Points on a hilly landscape, in no order, each with its height.
From any point a ball rolls to the lowest of the 2 points nearest to it. It stops when none of these is lower. Distance is the straight distance between rows; heights are no part of it.
j801 h=4.40: [  2  12  -2 -15   6   3  10  12  21  -7  26  18 -22 -33   1  13   8   0
 -13   2   0  -1  13  -8  -4  -2   6 -25 -29  -3 -34 -12   4  24  21  -7
  27  23  -7  30 -10  16   7 -22 -10 -15  25  15  -3  -2 -10]
j467 h=2.52: [-32   1  30  16 -27   0   1   5   6   0   3  40   5 -14  -6 -19 -14  -1
 -12  12 -21 -12  24   7  27  21  -8   7  11  -7 -19  12   8 -15   5 -17
 -25   9   8  35  -4   6  -7 -37 -18  -3  -6 -18  18  20   3]
j273 h=2.96: [ -8  11  -3   3  12 -11   4  -6 -16  13  -9  -1  17  25   9   3  -2 -13
  21   6   8   2 -39 -13   1  -2  -5  -5  -4   7  24  -1  -1 -16 -44  -3
 -23   9  15   8  10  13  15  28  -3   9  14   6   8  31  -3]
j137 h=4.74: [  2   1   4  -7 -21   0  -2  -6  -8  37  30  26  -3   4 -10 -11 -18 -30
 -29 -16 -26  16   7   4 -15 -13 -12 -12  -9  -4  19  17  -4  -6   8 -17
   1   8  12  19   6 -32  -9  -2 -11  22 -21  21  15  -2   2]
j885 h=8.22: [ 14 -27  10  21 -26 -14 -13   7  -2  13  -1  12   3 -15   1 -22  -7  -2
 -23   2  -1  -2  13  -7  -1  26  -8   8  -5  -4  -9  15  -7 -14  19 -17
 -15 -17 -10   9 -14 -12 -10  10  13 -25   1 -44  24  -8   5]
j754 h=6.96: [ -3  25   6  -8  30  21 -17  -7   6  -4  14 -34 -15 -11  18   9   0 -17
   5  25  23  31 -22   6   9  -3   0  -1 -19  -6  -3  -5   8  -8 -10  20
  10  32  22   0 -12  43  12  -3 -24   3  11  20 -17  46 -21]
j145 h=5.86: [  1   8   1   3  -9 -24  32   4 -37  -8  15  13   1  -2   4  -1  20  24
   1   5  -6 -18 -14  -5  17  30  31   0  -1 -24  -3  -9  -3  20  22  16
   6   3 -29   0   0 -35  16 -34  28  15   7 -15  10 -26  -5]
j358 h=3.08: [-15   4   4   7  23  -3  13   5  28  13  -2 -12   3  16   3   9  -4   0
   2  -7 -23   9  38   3 -13  14   4 -20   3   5  16 -20   5  10  -8  -2
  -5   0  28  12  -6   7 -23   5 -28  14  23  38 -22  12 -15]
j369 h=6.81: [-13  -7 -19 -23  33  -2  12  -8  20  24  -1 -33  11   3   8  -2   4  10
   6  21  21  20 -40 -12  -9  14 -27   3   2  28  20  -9 -25 -15   8  -2
 -10   9  17 -19 -12   5   3  16 -33 -14  19  37   2   4 -42]
j431 h=5.42: [  4 -46  -8  26  11 -32  33  -1 -13 -15   1   7 -15 -18  -7   1 -22   2
 -17  12  -4  -1 -20 -22   6  17   6  -3  15 -14 -22 -24   6   9  43 -17
 -25 -15 -15   3  -3 -10  -8  -8  -7   2  32   2 -32  -3 -31]
j43 h=3.00: [-27   9  -8   2   5  12  -4  -7  -7  20   9 -12  11  17  20  15   0   3
  11  11  -7   3   7   8  15  10 -15  27   0 -12  49  16  -7   1 -20  22
  -5   0  13  -9 -13 -12  -1 -10 -13  26 -19 -21   1  10 -17]
j266 h=7.19: [ 38 -37   2   6 -13 -10 -31  -5  -1 -14  -6  -2  -9   0  -8 -22 -18 -19
 -15 -39  -8  14 -18 -14 -20 -29   5 -23   7  24 -20   6   6 -13   5 -18
 -11 -22  -9   4  20  -8 -19  32  26 -19   5 -22  -8  -7  19]
j964 h=5.47: [ 10  -9  -3 -24  -7   9  23  19  15  20   9   4  -4 -17  -3 -13 -18  15
 -20 -15   1  20 -16 -13  -3   3  18 -12  -6  22 -35   2   2   2  31  -6
  26  18   0   9  -6 -24  -4  -9   5  -2  28  41 -19 -28 -30]
j695 h=5.95: [ 12  -7  25  -1   1  -3   9  17 -13 -21 -22  -6  14   4 -37 -25  17   3
  14  23  24 -15 -39  12 -12   5 -13   2  -8  19 -31 -12   6 -27   6 -16
 -12   4   5 -22  11  11  14  19   3 -37 -15   5  17 -12  24]
j54 h=4.02: [ 14   5   1  20   8 -12  -1   1  -8 -28  -6   1  -8  -8   0 -18  -3   9
  -2 -42  -6  -3  37   0  -5  18  55 -19  -1  -9 -28 -16  -4  15  10  -4
  -4 -16 -19  15  13  -7 -12 -19  22  21  41  14 -10 -13  17]
j378 h=6.40: [ 21   7  16  20 -14 -26  15  12 -40 -16   8   7 -13 -18   0 -17   0   0
 -20 -11  -3 -12   9  -4  10  19  30   4 -17 -32 -11  -3  -4  21  38  -3
   9 -11 -33  11   1 -20  10 -17  34  22   5 -17   5 -28  10]
j607 h=6.76: [-11  -7 -28 -13 -21 -35  28  -3   1  16  12  23 -10 -15  23  23 -16  -3
 -14   0 -13  -2 -55 -45  12  -8  -3 -29  -4   6  -4  -2   4  17  18  -4
   8  15 -13  20   2  -6   7   1  10   2  36   0 -26  -9 -36]
j958 h=4.70: [  2 -19   1  21   4  -8  25 -14 -17 -16 -15   9  -6 -19  -7   7 -18   4
  -3   9   9   3 -30 -15  16  -3  -4  16  31  -7 -11 -10  14  -2   8 -25
 -23 -13  -3   2   7   0  14  -1  -9  10  -1  -8 -24   5   0]
j736 h=8.70: [ 37 -17 -29  14 -10  -9 -30 -20 -15 -14   1   1 -22   3  -1   5   6  -9
 -18 -28 -15  -3  23 -10 -23 -26  -7  -4  -4 -22  20  12 -10  17  -5   2
  -4 -42 -30 -12   8  -7  -8  12  16   5 -26 -47  11 -13  32]
j98 h=3.66: [  7  -6  -3  28  14  -9 -11 -10   6   1 -17  -1  11   9   0   2   0  -3
   5  -7  -3  -4  42  -1  -5   8  -2   8  12  -7  14   1  -3 -10 -24 -16
 -30 -30   4  10  -8  11 -11  20 -10   3  -2  -8   5  17  24]
j601 h=5.57: [-11  15  32  -5 -10  -4   4  39   3   9 -12 -17  17  45   1  -8  14 -11
  23 -13 -22 -14  10  14 -18   3   7  -6 -11  11   3  -3   3   5 -34  24
  19  11  16 -17  14  17  -8  33  18   1  -9   0  -2  -4  -1]
j183 h=3.10: [-27  12  21   6 -22  -7   2   5  -2  18  -1  40  15  -9  -3 -21 -11  -8
  -6  28   1  -9  -6  -5  16  23 -17   7  -1   6  -6   7   2 -30  -7 -29
 -31  18  16  34 -11   3   4 -10 -18 -16  -5  -6  33  28   6]
j537 h=6.63: [  2   2  -6 -19  19   2  23   7 -14  29  10 -19  19  25  -6  -3  11   5
  14  31  15   6 -37   2  -9  21 -19   2  -8  10  25 -10 -13 -15   4   2
   2  15  12 -23 -13 -24  13  14 -10   1  -7  47  13 -10 -22]
j880 h=6.64: [  8 -30   4 -15   6 -10 -11   9   6  14  -4 -25   2  17   6 -26 -20 -13
  -3 -21  -9  26 -38  -8 -14  -2   5 -26   5  33 -10   0   1 -14   1   5
  -8   1  18 -10  13   7 -20  26   6  -6  43  12 -24  -2 -28]
j992 h=1.66: [-22  11   7  18  10   7  -9   3  18   1  -6 -16   8  26  -2   2  12  -3
   4   0 -31 -14  78  33 -14   9 -11   5  -1 -17  26  -4  -6  15  -9  15
   3 -11  13 -15  -1   6 -26  -9 -16  14 -33   4   2  -1   3]
j484 h=0.46: [  6  15   2  -8  18  32 -47 -11  21  -6   4 -20   5  12  -5   8   7  -4
   6  12  18   8  47  36  -4  -5 -18  17  -9  -1  12  13 -19 -18  -9  16
  12   3  17  -9 -19  17 -14  -5 -15 -18 -32  11  23  14  12]
j74 h=8.39: [ -7 -34   6   5   5  12 -22  -8  22   3   7   4   3  -8  -1 -29  -1  16
 -15 -15  -4   1  28  13  -3  21  -3   0  10   8 -12   2  -6  -6  23  -9
 -17 -17  -6   2   1 -15 -28 -20  -5 -25   3 -27  22  -8  -6]
j650 h=7.12: [ -5  37  34  -3  16  12 -38  15  11  16  16 -20   3  16   9 -11  10 -12
  11   1  10  13  40  28   4  21  16 -12 -39   4   0   2  -7  -9 -13  20
  10  18  24  20 -17  39 -15  -7  -2   0  11  19  18  38   5]
j167 h=6.91: [-18   9 -13 -19  29  16 -14 -15  29  18   8 -36   0 -23  23   2 -11   2
  -2  17  22  35 -23  -5  12   1 -15  10   2  10   9   2  -7 -15   5  14
   4  20  16  -5 -10  23   2   2 -29  -6  25  13 -16  23 -42]
j437 h=4.68: [  8   1 -15 -21 -23  19  -3  -6   3 -29  -2   2 -31 -38  13  13 -11   8
 -12 -24  11   2 -31 -20  14 -47  14   6   7  -6 -26   4  24  18   8  14
  40   5 -29  -6  15  -3  16  -5  23  -5  10 -15 -29 -10  -4]
j140 h=5.10: [ 12  -9   0 -23 -18  14  -4   5 -12 -30  -4 -18 -20 -10   4   3   3   3
   4 -14   8  -6 -55 -10   4 -38  -2  -5  -7   5 -28  -4  24  10  -7  21
  30  10 -25 -36  34   8  20  20  38 -21  -7 -24 -20  -2   5]
j471 h=2.80: [ -5 -17   2   3 -23 -12  17  10   6   7 -10  29  26  25 -24  -7   9   6
   3  -7 -16 -22  12  -8 -15   2  -5 -12  17  14   0  -5 -10  -5  -2 -14
 -20 -11   1 -16  13 -24 -12  12  -3  -9 -24  -3  22 -17  14]
j603 h=5.28: [ 15   6  -7 -19  -3   5  10   7   6  -2   0  -7 -21 -18  13  -8 -23   3
 -17 -33  -4  28 -17 -15   0  -8  32  -6  -3   7 -18   5   4  13  21   9
  28   7 -10  11   1 -16   1  -4  15  26  40  22 -34 -18 -27]
j906 h=7.39: [-11  38  27  11 -37  18   4  23 -17  -5 -14   8   6  22 -19 -18 -11   3
   7 -14 -26  -7  43  27  19  -3  10  18   2  -5  -2  23 -12  -8 -11  15
   5   6  -8  -3   5  -5   3 -20   9  39 -42   3   5 -20  21]
j401 h=0.78: [ -2  24 -19 -28  33  39 -44 -29  42 -12  24 -28  -7 -17  11  28  17  -3
   8  32  26  10  26  22  -5 -22 -13   8  -9 -12   9  11 -13   1  -2  24
  15  11  10  -8 -18  27  -7 -13 -25 -26 -10  -7  13  20  -6]
j134 h=1.06: [ -8   2  -9   1 -32 -11  16   7  23 -12 -24  38  23  14 -19  24  14  17
   8 -11 -13 -32  27 -10  -1 -25  -1 -11  19  12 -13  -3   2   8 -13  -5
   4  -8 -10  -6   9  -7  -8   1   8 -15 -27 -10   7 -19  23]
j921 h=5.34: [  0  14  19 -18 -23  27  11  24   7   7  -3   0  16   5 -21  -2   2  10
   1  -1   8   1  19  20   3  -4  -1  13   0  13 -13   6   0  -7  20  -4
  37  15  12 -13 -13 -20   7  -3   6  -5 -36  39   4 -38   7]
j543 h=2.98: [-26  -4  36  30 -20  -3   5  11   8  -9 -15  24   7  -1  -6 -20 -23  -5
 -14 -15 -34  -9  46   6   9  18   8   2  22 -10 -18   3   7  -5   2 -16
 -28  -7  10  22   9   6 -17 -18  -6  11   1 -17  -8  13   7]
j193 h=5.26: [-13   5  10 -22   7  -8   6  32   1  21   6 -19  15  45  -5  -7  32  -8
  29   1  -6 -14 -23  16 -34  -1   1 -27 -22  15  12 -10  -4   6 -41  31
  14  16  16 -27  19  13  -3  38   5  -9   3   6  13   4  -6]
j405 h=6.77: [ 17  11  -9  -3   2  15 -29  -1  -3 -34  10  -7 -24 -16   7   3   8   0
  -4 -15   8  -9  28   4  -3 -15  16   2 -20 -15 -15  -1   0  22   1  12
  19 -13 -24  10   1  15   4  -9  16 -13  10 -25   7  -4  17]
j643 h=5.87: [ 15   5  -3  -4  12   8   8 -17 -33 -31 -25 -29   1   4  -1 -10   1  16
  23  -6  36   6 -67  -1  16 -11  -1  28  21   7   2   9   7 -21 -26   4
 -12  -3 -14 -30  28   8  37  10  12   9 -15   5 -10  13  20]
j985 h=4.07: [ -6  18 -17 -17 -22  11  13  -6  10  -5 -17  22  13 -11  15  20  -3  30
  19 -15  26 -10 -32 -24  28 -22  19   3  24  31 -15   6  12   1 -15  -4
  23  16 -11   7  10 -12  19  -4  25  -9   7  17 -20 -13   4]
j588 h=7.76: [ 10 -36 -37  18  -3 -42  15 -29  -4  27   1  32   1  -5  16  34   8   6
 -13   3 -14  -9  -5 -29 -10   7 -11 -13  20  -3  35   1 -15  11   6 -16
 -23 -25 -14   2 -10 -28 -15   2  -6   4   5 -29   3  -4  -3]
j841 h=6.62: [ 25   8  -5  19  -8 -16   4  13 -21 -29   0   6 -29 -33   4  10   6  -6
 -15   0   6 -16  30  -8   3  -2  14  11 -24 -40 -11 -11   2  29  30  -1
  23 -16 -33  17 -11   8  11 -11  20   5   4 -17  -2 -24  14]
j727 h=4.32: [ -7   4   0  10  -5   7   4 -12  -3  15  36  30 -22 -17 -12  -3  -4 -19
 -28  16 -16  10  10  -1   1  -2 -21   3  -7 -24  16  -4   6   3  19 -17
  -8  10   7  31  -8 -12   0 -28 -28  20 -23   9  10  11   0]
j4 h=7.01: [ 15 -29 -16  18 -21 -47  37 -13 -25  19   1  39  -2  -3  -1  21 -14  -1
 -19  10 -22  -9 -28 -35  -3  -2  -2 -13  23 -17  17  -3   0  14  29 -27
 -21 -16  -7   1  -4 -34  -1   8   7  15  -5 -10 -15 -15  -2]
j305 h=2.75: [ -9  17 -23   5  -9   0 -17 -14  39  13 -15  23  11 -17   5  20   3  25
   0  -7   9 -24  70  11   0  -1   3   6   8  12   1  26  -2  -1  -9 -12
   9 -15  -8  19 -20 -16 -15 -10   4 -14   3   9  16 -17  28]
j255 h=3.57: [  4  14  10   8  -4 -10  -6  -8   5  -4  -6  29   9 -25   5  -2  -6  -9
  -3  27  24  -4 -12 -10  19   2 -26  14   1   6 -11  12  -3 -29  -9 -38
 -25  11   9  35 -19  30  14   8 -11 -35   3 -11  28  30  14]
j612 h=4.71: [-24   4  14 -22 -13  -3   3  28  11  38   8   7  23  34 -12  -5  11 -17
  11  11 -11 -12  -7  13 -35  -3 -27 -23 -24  20  15  -9  -8 -17 -26   2
  11  25  22 -16  -4   0 -11  46 -18 -25 -14  16  40  10  -6]
j361 h=3.05: [  7 -19 -18  29  13 -10   4 -21   8 -11 -31  15  13   3 -12  22  16  20
   9   4   6 -23  49   6  -4  11  -7  15  30   0  11   2  -9  -1  -9 -16
 -25 -36  -2 -13  -9  -1 -10   2 -15   0 -20 -13   9  -5  36]
j349 h=2.23: [ 10 -16 -19  20   7 -16  -6 -14  32  -8 -37  19   8 -23   3  36   5  28
   5  -2  18 -27  54   5   0   0  -2  12  31  10  -5   9   3  10   0 -15
  -1 -32 -10  -3 -24  -1 -13   2   4 -24   9 -13 -11 -24  21]
j444 h=4.11: [ 23 -15 -10  13   9   8  15 -23 -27  -8  -6  -2 -12 -15   4  -4 -18  12
  -4  -8  24  17 -15  -6  19   2  17  26  35  -9  10  11   4 -11   5 -12
 -17 -23  -8   0  -7 -24  16 -10   0  40  -1   2 -25  -1  11]
j236 h=4.01: [  7   5 -11   4  -1 -20  14  -6 -27  12   2   5  15  13  16  -3   2  13
  16   3  17  -1 -41 -19  16  22  19  -4   3  10  10   4  -5 -15 -14  -5
 -22   3  -8  12   3 -16  15   3  18  13  26  -3   7   2  -1]
j237 h=7.62: [-13   2  26  13 -53  -4  19  23 -21  -8 -14  23   2   2 -12 -19 -12   6
  -5  -6 -28 -11  12   5  27   9   7  21   8  -8 -13  22  -2  -1   7   3
  -4   0 -20  -3   5 -17   6 -16  21  20 -32 -41   2 -25   7]
j453 h=5.02: [  9   6 -10  -5   3 -18  31  -6 -27  16   9  -1  14  13  11  12  16  30
  13  14   8  -2 -28  -9  12  21  17   5  13  -3  16   1  -9  10  11  16
   4  -5 -15 -12 -12 -41  21  -6  26  17   8  11  -2 -26 -13]
j764 h=3.65: [  1  16 -20  10   9  15 -13 -23  -3   3   5   6 -13 -19  16   8 -15   2
  -2  -8  18  18  10  -3  18  -5  18  24  15 -14  18  16   2  -4 -12  -2
  -8 -10  -1  25 -15  -6   4 -17  -5  30  12  -1 -11  14   8]
j725 h=6.22: [ 11   2  -6  -9   5  19   4  -9 -37 -38 -18 -32 -14  15  -6   1   9  15
  20   2  10  -2 -44   7  18 -21   3  22  13  -8   5  -4   9  -1 -21  32
   6  -9 -15 -40  25   1  31  -3  23  28 -28 -10 -18  -4  17]
j155 h=6.61: [ -2  -9   6   6  14   5  15  -2 -35 -23 -14 -35  -7  30 -12   0  12   0
  16  24 -11  -7 -40  14   4  -5 -15  21  13 -23  20 -11  14   5 -14  27
  -7 -11   1 -50  22   2  17   9   6  25 -34 -20 -17   1  -2]
j147 h=3.90: [  6   4 -22  15   4   6  -4 -26  15  21  16  21 -16 -52  24  12 -19  -2
 -24  18  26  21   4  -9  19  -1  -7  29  14  -9  12  23  -4 -14  16 -23
  -6  -4  -1  42 -38   5   6 -10 -26   8  16   4  -8  12  -7]
j765 h=4.17: [  8  -1  -1   6  13  -4   5   6   0  -4  12   2 -16 -30   0  -4  -9 -15
 -22  23  17  13 -20  -9  10  10  -6  -8 -25  -2 -27 -13   4  -8  24 -20
   0  10  -3  32 -19  23   9   0  -7 -22  32  13  -3  10 -16]
j64 h=6.41: [  9 -16   8  -6  -1 -21 -20  23  -1  24  -4 -44   4  21  16 -12 -21 -35
  -9   5 -13  28 -30  -2 -11  -3 -18 -12 -10  10  16   6  -2 -13   1   9
   1  -4  20 -15  -4  24 -15  50  12  -5  18 -11 -21   0 -31]
j530 h=5.82: [ -2  27  10  -2  15 -17   2  22 -11  13   0 -20   2  45  16  -9  13 -14
  17 -36 -31  -2  27  10 -29  10  24 -25 -25  -3  20  -7 -12  28 -31  27
  13   4   7  -9  20   6 -11  18  12  36  10  12  -3  -4   1]
j855 h=4.09: [ -9  12 -16   1  16  13   2 -23  18  16  33  22 -21 -36   5  17  -1 -10
 -21  34   7  19   5  -5   7  -3 -17  13  -1 -21  12  -4   5  -5  23 -12
   0  17  11  32 -23   2   1 -30 -43   5  -3  23   0  22 -14]
j744 h=3.03: [ 17  -4  -7  -5  21  13   5  -5  -4 -16   8 -12  -1  19 -23  -3  23   5
   8 -16  -3  -2  22  11 -20  -4  16 -11  -5  -7   2 -18  -1  11   0   8
   1 -17  -2 -11  16 -12  -5 -14  -3  15 -10  20   5 -11  20]
j998 h=3.69: [ 25  -9  -1  20  26  -3  -8  -5 -19 -35   6 -20 -15  12 -15 -22  15  -5
   1 -29  -3  -1  22   4 -20  14  40 -16 -10 -16  -8 -23   1   9  -1   7
 -20 -28 -15   4  20  -1 -12 -13  12  20  17   3   3   3  27]
j750 h=2.43: [-36  -4  21  16   2 -10  16  27  19  11 -15  -7  20  29   0   5   3  -2
   3  16 -37 -17  43   9  -7  26  -9   5  10  -3  17 -19   3  15   2   3
  -3  -2  30 -13  -7   6 -28   6 -21   1  -4   8 -12  -3 -20]
j639 h=3.52: [ -3  -5   8  25 -15  -7   6  -2  -6 -11  -9  20   4  -4   4 -16 -13   6
  -7 -35 -15  -5  26  -5  11  11  34  -5  20   0 -11   4   3   4   2 -13
 -18 -13 -11  23  14 -19 -13 -17  15  19  13  -9 -11  -5  13]
j821 h=6.33: [  6   5   6  -4  13  -9  29   6 -26   2  -8  -9  24  16 -25  -8  20   9
  20  33  26 -13 -42   2  -7  19 -10   5  -4   3  -1 -18  -3 -17   4  -9
 -14   9   7 -21   0  -6  25  11  -4 -12  -7  32  15 -12   6]
j775 h=4.42: [ -9  25 -17 -27 -23  21  -5   5  27   1   0   1  -5 -25  22  25  -7   9
   2 -16  13   5  -9 -16  12 -34   7   4  -1   9 -13  14  12  19  -8  13
  48  19 -13   8  -4  -2   9   5  18 -14  18  -6 -25 -19 -15]
j204 h=7.20: [  0  36  26  16  -2  -2  -3  22  -9  -3   0  -8   7   6   2  -3   4 -11
   7  -1  -2  -5  40  15   9  26  18   1 -27 -13  -4  -1  -1   2   0   1
  17  11  14  21 -12  17   3  -6   9  17   0  23   7   0  14]
j622 h=1.13: [-11  13 -25 -30  36  35 -34 -38  23  -5  28 -30 -14  -7   4  17  19  -6
  12  27  14  10 -10  13 -19 -32 -32   3 -14 -10  21  -2  -8   5 -18  26
   2  13   4 -20   8  24   3  -4 -33 -16 -19 -15  24  32 -11]
j244 h=4.08: [-30  -6  15 -15 -23   3  20  19  23  21  -6  36  23  21 -25  -4   3  -9
  -1  11 -24 -16   6  -1 -26 -11 -32 -21   6  26  -3  -7   0  -6  -9 -20
  -2  19  22  -3   3  -2 -11  24 -25 -31 -24  15  22   5   0]
j179 h=8.52: [  7 -33 -22   4  26  13 -16 -16  30   3   3 -17  -6 -18  -2   2   9  22
 -16  -1   3   7  49  17 -13  13 -11  18  11  -8  18   1 -10   9  24   1
  -3 -31  -4 -12 -20 -20 -26 -14 -19  -9  -2 -20   0 -19 -10]
j487 h=5.55: [  3  -9  -7 -20 -12  18  19   8  15  12   6  20   9 -16 -17 -10   5  25
  -7   0  17   2   0  -6   2   1   8   0   8  18 -20  -4   0  -5  32 -21
  20   4  -2  -2  -7 -36   0 -19  -4 -18  -4  32   5 -37  -2]
j430 h=4.90: [-21  -8  30 -19   0  20  19  20  12 -17   4   0  -2   4 -25  -4  11   5
   6  24 -10 -12  -5  25 -12  -3 -18 -12  -9  10 -34 -14  22  11  10   8
  25  26  20 -25  12  18   5 -19 -18 -22 -25  16   0  -1   1]
j483 h=5.48: [ -8 -38  31  -1  -4   4   4  23  -7 -29 -10  -8   3  -6 -27 -34   3  10
  -1   9   5 -22 -25  15  -5  15  -1   5  -2  11 -49 -16   9  -9  32  -3
  -4   1 -12 -28  12  -3  -6  -6  14 -42  -1 -22   5 -15  -2]
j623 h=1.72: [ -6  13 -24 -11  35  16 -26 -30  -5 -11   4 -35  -3   9  13  17  15 -14
  25   9  19   9 -32   1  -9 -26 -25  11  -7 -11  34   1  -5   4 -41  24
 -14  -2   0 -21  13  31  17  16 -19  -6 -10 -27  11  37   0]
j571 h=8.34: [ 27 -33 -40  14  -3 -34 -14 -29 -14   1  10  20  -8   3   2  15  15  -3
 -13  -7 -18 -14  -6 -15 -22  -7  -3 -18   3 -16  33  -1  -5  16   0  -7
 -23 -36 -28  -8  10 -22 -10  -3   9   3 -12 -48  22  -2  14]
j112 h=3.45: [-31  13   6 -11 -21  13  34  -1  -3 -17 -26  34  16   1 -10  20 -10  19
  22   0   3 -16 -24  -9  33 -23  -1   4  37  27 -27   6  19  -8 -20 -11
   2  24   6   0  21   6  26 -15  -2   6 -14  21 -20   3  11]
j698 h=6.90: [ 29 -42   0  -3   4 -16 -20  -6   5  -7 -14  -9  -2  -3   2 -22 -26 -12
  -8 -26   2  20 -45 -18 -12 -13   1 -21  18  35 -24  -4   6 -21   7 -22
 -26 -13   3   0  17   3 -20  29  10 -25  38  -7 -22   5 -13]
j275 h=6.17: [  5 -37 -13   9 -25 -40  21  -4 -15   8   4  32  -6 -21   8   8 -25  -3
 -20   0 -18  -4 -40 -36   9   1   1 -17  13   1 -12  -4   5   7  33 -18
  -7  -2 -18   4   4 -22  -9  -6  15 -10  22 -18 -21 -12 -29]
j94 h=5.01: [ 13 -11   9 -10 -17  17  -3  -3 -12 -17  -3  -1 -16 -20  10 -18 -32  -1
 -10 -39   6  19 -34 -14  16 -18  30   2  11   6 -32  11  14  -3   9  -1
  13   7 -17  11  18 -17  10  -8  30  13  19  -1 -25  -6  -3]
j945 h=6.19: [ 12  -7  -6   2   1 -17 -29   4  -5  19  10 -26  -3  16  19  -5  -6 -29
 -10 -14 -21  18   4  -1 -13   2  -3 -10 -20 -10  26   8  -8  12  -1  13
   2 -13   4   2   3   4 -13  21  11  12  12 -24   2  -1  -9]
j404 h=3.64: [-17  18  -6   7 -14 -14  13   3 -20  44  10  -7   7   9  30  15 -13 -12
  -4  23  -6  12 -15  -5  23  18 -13  23  -6 -18  51  24 -10   3  -2   9
   8  14  11   5 -29 -18  10   9   3  36  -6  -7  -7  -1 -30]
j375 h=3.51: [ -2  -9   7   9  27   4  -7  -8  22   5 -10   2  13  13  -6   1  -4  -5
   2  -7   4   7  24   2  -9   1 -10  -8  12  12  11 -13  -3 -17 -16 -23
 -28  -9  24  16  -4  20 -12  19 -33 -13  11  26   8  27   8]
j99 h=7.08: [  1  48   3 -12  19  18 -47   2  10  11  20 -31 -10  -2  25   0   9  -8
   6   0  15  16  31  12   0   7  25  -8 -49  -5   8   3 -19   8 -15  30
  21   6   1  17 -23  34  -6  -5   9   6  24   4  16  23   1]
j245 h=2.55: [-31   7  -3  -1 -24  -2  29   0  20 -20 -27  52  14   3 -26  34   8  20
  20   7 -14 -33  14  -6  18 -20  -4  -9  35  14 -20  -5  12   4  -9 -13
   3  10   7   8  11   4   9 -27 -14   3 -17  17  -4 -10  17]
j252 h=4.61: [ -1  -2  -3 -20   7  17   1   2  26 -14  15  19  -9 -12 -19  17  20   4
   0  14   0 -15  20   9 -14 -17 -12 -21 -14   6 -29 -11  10  16  11  -2
  23  13   6  10   1  18   2 -17 -12 -32  -7  10  15  -2  11]
j253 h=2.08: [-17   5 -14 -15  22  14  -2 -15  -9   5  26 -10  -3  16 -10   3  29  11
  11  14  -4  -6   3  15  -7  11  -3   2 -17 -18  30  -8  -7   9  -7  24
   1   2   0 -11   6 -15   4 -30 -13  15 -17   1  25   0  -4]
j295 h=0.97: [-10   3   7   8  11   6 -24  10  10  12  -5 -14  18  25  -4   2  21  -6
  10  25  -2 -11  54  30  -6  20 -28  14  -9  -7  28   4 -18 -12  -6   6
  -3  -6  22 -12 -24  10 -14   8 -20 -16 -34   1  35  10   7]
j382 h=3.89: [ 13   1  -6   1  11   0  -8 -19   8   2   6  23  -3 -27  -4  -4  -3  -6
  -4   0  27   8 -22 -19   2  -7 -10 -11  -2  16 -20  -2   6 -22  -4 -38
 -21   9   1  38   2  19  12   2 -12 -27  25  13  15  26  12]
j625 h=5.12: [-14 -19  47  -4  -2  23   5  33   5 -15   0 -24  -2   0 -19 -25  -8   1
  -2  14  -9   0  -1  31  -3   9  -3  11  -4   4 -38 -12  14  -1  31   6
  21  15  10 -24   3   9  -9  -6   7 -22 -12   6 -16 -14 -15]
j339 h=2.32: [ 11  19 -16  -5  16  -3 -20 -12 -16   6   4 -14   0  11   5  14   3 -33
  18   9  18  10 -35  -6  -9 -25 -18  -3 -21  -6  25  -2   0 -11 -42  10
  -9   8   6  -1   5  28  26  38  -6   1   4   1  17  36  13]
j834 h=6.00: [ 14  15  -3 -10  14 -15 -17  14   7  20   5 -34 -14  17  18  -9  -3 -24
 -12 -34 -33  23  31  10 -27   5  10 -23 -31  -8  24  -1 -18  25  -2  26
  18  -3   6  -7   6   7 -24  19   4  30  18  10 -14 -11 -19]
j342 h=7.92: [  6 -25  12  14 -42 -18   3  13 -19   2 -10  11   3  -2   3 -11  -6   6
  -6 -11 -13 -10 -11  -7   9  12   5  18   8  -6  -8  19   0   2   8   2
  -3 -12 -24 -17   3 -22   2   7  36  -1 -19 -59   2 -21   4]
j14 h=5.49: [ 11  -5  -4 -14   0   7 -13 -13 -11 -17 -15 -19  -6 -11   9  -6  -5  -1
   7  -7  26   6 -67 -12  14 -23 -13   8   4  16 -12  10  15 -10 -18   5
   0   7 -15 -24  32  13  23  23  18 -25  -3 -23  -9  12   3]
j406 h=7.02: [ -1  41  -2 -12  22  31 -26  -3   7 -12   8 -31 -16  -1  18  24   6 -13
  16   3  14  13   9  10  -4 -21  19  -4 -25  -8   3  -6   4  17 -34  31
  25  18  13   4 -10  42  15  -3  -5  10  13  15 -15  35   3]
j651 h=7.28: [ -8  28  30   9  -4  22  -4  14 -21  -5   3 -16   8  23 -11 -11  -4  -3
  14   4  -1   9  28  34  18  17  14  23  -4 -10  10   8  -3 -14  -4  23
   9  12  20  -5 -12   1  -1 -25   0  36 -31  31  -3   2   5]

Where does a ball stop that starts at each point below?
j906 => j467
j145 => j484
j754 => j467
j643 => j134
j375 => j484
j964 => j134
j483 => j467
j601 => j134

Call two points neighbours if one is among the 2 nearest of the other. Go from one point of each pair to the other, from neighbour to neighbour, staying as low as possible. Name the highest point that can't be avoided.
j484 and j349 => j98
j253 and j467 => j54
j253 and j484 => j453
j275 and j134 => j945
